Points on a hilly landscape, in no order, each with its height.
A ball rolls from a point to the lowest of its 6 nearest points, and stops where none of them is lower. Distance is the straight distance between rows; heights are no part of it.
K_170 h=319: [  8  -5  -8   8  -2 -26 -12  11]
K_419 h=563: [-20 -10  17  11 -12   9  17   6]
K_27 h=342: [ 12   7 -25  -8   2 -18 -21   5]
K_172 h=371: [  6   5  24   5   9  -1  -2 -24]
K_523 h=422: [  2  -4  28  10   3  -2   5 -16]
K_762 h=285: [ -7 -12  -7  11  -1 -16  -4  34]
K_194 h=415: [ 11   8  -5 -19  19  26  13 -14]
K_50 h=625: [ 14  11 -28 -18   1   9  -3   0]
K_175 h=344: [  8  16   7  -9  15  10   2 -24]
K_987 h=325: [ 4 -5 19 11 -2 -9  3 -8]
K_318 h=334: [  6  -3  22  10   1  -6   2 -14]
K_830 h=554: [-24  -9   3  11 -13   7  10  15]
K_67 h=586: [ 13  15 -21 -14   2   6  -6  -6]
K_458 h=353: [  8   2   0   5  -3 -17  -9  -3]
K_850 h=152: [ 1 -8 16 13 -7 -7  7  1]
K_892 h=745: [-30  -6   5   8 -14  11  11  10]
K_400 h=347: [  9  13  -6 -17  15  20   7 -14]
K_425 h=419: [ 11  -2 -16   1   4 -29 -22  18]
K_95 h=595: [ -1  -8  32  11   3   1   7 -15]
K_460 h=318: [ -7 -11  -2  14  -5 -12   0  23]
K_899 h=678: [ 29 -20 -12 -18   2  27   8   8]
K_817 h=237: [ 11  15 -12 -10   4   2  -7 -12]
K_433 h=464: [  9  -7 -15   1   5 -32 -20  29]
K_885 h=317: [  0 -11  -7  12  -2 -22  -6  26]
K_104 h=362: [  5  16   6 -10  20  14   3 -27]
K_60 h=328: [  7   3  16   6   1  -8  -2 -14]
K_241 h=204: [ 12  11 -18  -7   1  -9 -15  -5]
K_402 h=340: [-25  -8   0  11 -12   4   8  20]
K_373 h=299: [ -5 -10  25  14  -5   0  13  -2]
K_516 h=280: [ 10  13   3  -7   9   3  -4 -20]
K_372 h=208: [  4   9  21  -2  18   5   0 -31]
K_865 h=254: [-19  -9  -5  13  -9  -4   3  28]
K_846 h=307: [ 11  -2 -12   2   0 -29 -18  13]
K_57 h=228: [-28  -5  -7  10  -8   1  -2  29]
K_866 h=446: [ -9 -11  12  16 -11  -2  11   9]
K_388 h=290: [  8   9   6   0   3  -7  -6 -17]
K_814 h=701: [-37  -2   0   3 -15   9   1  12]
K_968 h=392: [ -9 -11   3  15 -10  -7   5  17]
K_732 h=343: [  7  15   0 -12  15  12   2 -22]
K_690 h=122: [-32  -4  -5   7 -12   5   1  22]
K_204 h=267: [ 11   6 -15  -2  -1 -20 -17   0]
K_737 h=722: [ 20  -7 -15 -20   8  27  13   1]
K_581 h=140: [ 12  14 -23 -15   1  -1 -11  -3]
K_535 h=878: [  5  -7   5  13  -6 -16   0   5]
K_69 h=72: [ 13  13 -15  -9   2  -6 -11 -10]
K_844 h=409: [  1 -11  -2  13  -5 -20  -4  18]
K_613 h=710: [ 18   4 -31 -20   0  16   3   8]
K_291 h=633: [ 22  -5 -21 -20   3  23   9   6]
K_658 h=394: [  6  13   0 -16  20  20   8 -20]
K_820 h=512: [ 15   8 -15 -20   8  21   8  -7]
K_332 h=327: [  8  10  12   0   9  -1  -3 -23]
K_295 h=704: [-41  -1  -1  -1 -18  11   2   7]
K_385 h=339: [-3 -9 29 13 -3  1 13 -7]
K_879 h=384: [  2  13   9  -9  27  17   7 -28]
K_541 h=442: [  1   1  32   5  14   3   3 -26]
K_782 h=473: [ 14   4  -9 -20  14  26  14  -9]
K_676 h=385: [ 10   3   5   3  -3 -12  -6  -9]
K_644 h=291: [ -3 -10  21  14  -7  -1  11  -2]
K_874 h=551: [  5  -8   1  10  -5 -20  -4  10]
K_970 h=714: [ 32 -24  -7 -19   6  28   7   4]
K_176 h=283: [ 10  17  -9 -13   8   9   0 -15]
K_980 h=295: [ 1 -8 22 11 -4 -4  7 -6]
K_72 h=482: [  7  -3  13  10  -3 -12  -2  -7]
K_103 h=316: [ 12  12 -29 -14   1  -3 -14   1]
K_124 h=261: [ 10  16  -5  -8   4   2  -5 -17]
K_12 h=133: [ -4 -10  10  15  -9  -8   7   9]
K_614 h=428: [-43  -2  -4  -5 -14   7  -7  11]
K_991 h=286: [ 11   2  -7   2  -2 -21 -12   0]
K_854 h=253: [-17  -9  -7  12  -5  -9  -2  33]
K_545 h=527: [-24  -7  11  10 -15  11  14   9]
K_350 h=488: [-44   0   0  -7 -18   6  -4   2]
K_340 h=341: [-41   0  -8  -2 -13   7  -6  18]

Write out the way that a ball takes from each point below.
K_95: K_980, K_850, K_12
K_523: K_980, K_850, K_12
K_433: K_762, K_854, K_57, K_690
K_885: K_854, K_57, K_690

Where does a ball stop that starts at each point below?
K_732: K_69
K_50: K_69
K_373: K_12
K_844: K_690
K_175: K_69
K_460: K_690
K_987: K_12
